Each scene shows the same named points in several views. A view is turned or mirrored, and shifted as a whole, has a little noise and may leave points out.
In the rows, zero is written as 100.

Scene 1
View 1
gez: [ 99 130  93  67 128  67 103 125  76 107  95 111]
fumab: [ 68  87  61  86  60 131  99  86 135 136  81 112]
zivi: [ 84 100  63 103 105  89 109  96 133 134 102  89]
vigek: [ 77  88  83  88  87 101 119  81 116 116 117 107]
luvug: [ 88 115  89  62  97  96 104 106  87 107  88 123]
simo: [ 83  96  78  96 103  80 116  94 123 122 119  92]
zin: [ 96 102 105  93  89 100 118  79  98  96 126 110]
kot: [ 80 103  71  67  78 120  96 101 106 126  74 121]
Vapi: [ 62 105  63  48 115  76 117 130 109 135  93 116]
luzok: [ 83 112  75  71 101  91 104 112 102 120  89 113]
defef: [ 90 111 116  64 104  87 126  95  73  88 125 127]
suzo: [ 67  86  61  73  58 134 107  86 124 129  80 118]
Nuvol: [ 98 122  88  75 113  80 100 112  89 114  89 109]
View 2
Nuvol: [123  98  94 112 129 115 113 105  99 116 131 114]
suzo: [ 84 102 126  78  94 113  92  83  68  77  79 141]
gez: [135 100  89 119 133 120 122 105 104 125 143 107]
luzok: [115  98 104 106 113 119 109 102  88 104 117 126]
Vapi: [122  99  98 135 100 131 117 116  67 102 123 138]
zin: [ 86 115  90  92 119  91 113  96  97  94 111  80]
kot: [105 101 117  88 108 122  93  88  80  96  97 137]
vigek: [ 76 105  98 102 105  94 110 100  81  81 102  99]
luvug: [124 110 100 101 118 123 109  94  88 107 117 115]
fumab: [ 74  86 124  79  96 104  88  90  72  76  81 144]
zivi: [ 67  78  92 117 119  79 115 116  95  85 127 105]
simo: [ 73  83  95 118 117  86 114 113  91  87 125 106]
defef: [114 138  76 109 115 114 121  96  95 109 122  66]
View 3
Nuvol: [104  88 101 138 133  92  99  89 107 119 118 102]
zivi: [129  77  73  90 127 115  96 117  94  96  90 105]
vigek: [126  76 101  84 102  98 106  95  98  79  94  97]
Vapi: [146  69 106 139 126  83  95  98 106 102 144  72]
luzok: [112  77 105 128 113  89  94  89  96 104 115  87]
gez: [111  95  98 147 147  91 109  91 118 129 129 107]
luvug: [105  86 115 129 116  87 106  79 110 104 119  95]
defef: [117  99 117 104 132  91 139  74 134  96 117 117]
fumab: [108  56 111 102  72  86  77  88  68  72  92  72]
simo: [130  76  77  98 123 104  97 114  93  95  96  97]
kot: [ 97  68 118 127  91  84  86  76  85  89 110  76]
suzo: [104  57 122 105  72  86  83  77  77  68  99  70]
zin: [109  86 101  91 114 102 123  87 112  91  91 116]
View 4
zivi: [ 74 105 130  98  99  64  76 129  95  93 116 128]
luvug: [ 76 107  90  92  85  91 124  99  71 131 103 117]
suzo: [101 107 119 116 115 143  83  99 102  99  88 100]
fumab: [ 91  95 128 126 109 131  81  87  99 104  88 104]
simo: [ 72 103 126  96  98  68  83 121  94  99 114 128]
defef: [ 77 115  76  51  87  84 129 130  79 120 120 121]
Nuvol: [ 71 107  98 103  82  62 120 109  64 129 103 124]
kot: [ 85 101 108 116  96 118 107  85  81 125  92 109]
vigek: [ 84 106 114  82 100 101  88 118 103 100 112 118]
luzok: [ 74 100 106 107  84  83 112 100  74 127 104 120]
zin: [ 91 119  98  75 101  92 106 138  88 100 113 119]
Vapi: [ 50  77 118  91  70  76 108  74  83 138 115 130]
View 5
kot: [107 101  78 131  96  82  98 135  78 112 103 106]
defef: [ 96 118 103 109  85 122  67  74  91  80 107 139]
vigek: [ 93 103  88 106  90  94  59 110  86  99 101  84]
luzok: [ 82  95  89 131  83  94  94 117  94  99 110 113]
luvug: [ 90  94  86 128  81  93  90 119  92 107 111 107]
suzo: [119  99  73 125 102  70  85 142  65 123  91  84]
gez: [ 65 100  99 136  69 115 107  96 109  79 123 138]
zivi: [ 57  96  91 107  75  97  57 116 105  85 110  68]
simo: [ 67  93  93 110  76  97  64 113 103  92 111  72]

Which points are out of place in each view (at most two, in the order of its rows)? Write - if all are in place.
view 1 => zivi
view 2 => -
view 3 => -
view 4 => suzo
view 5 => luvug
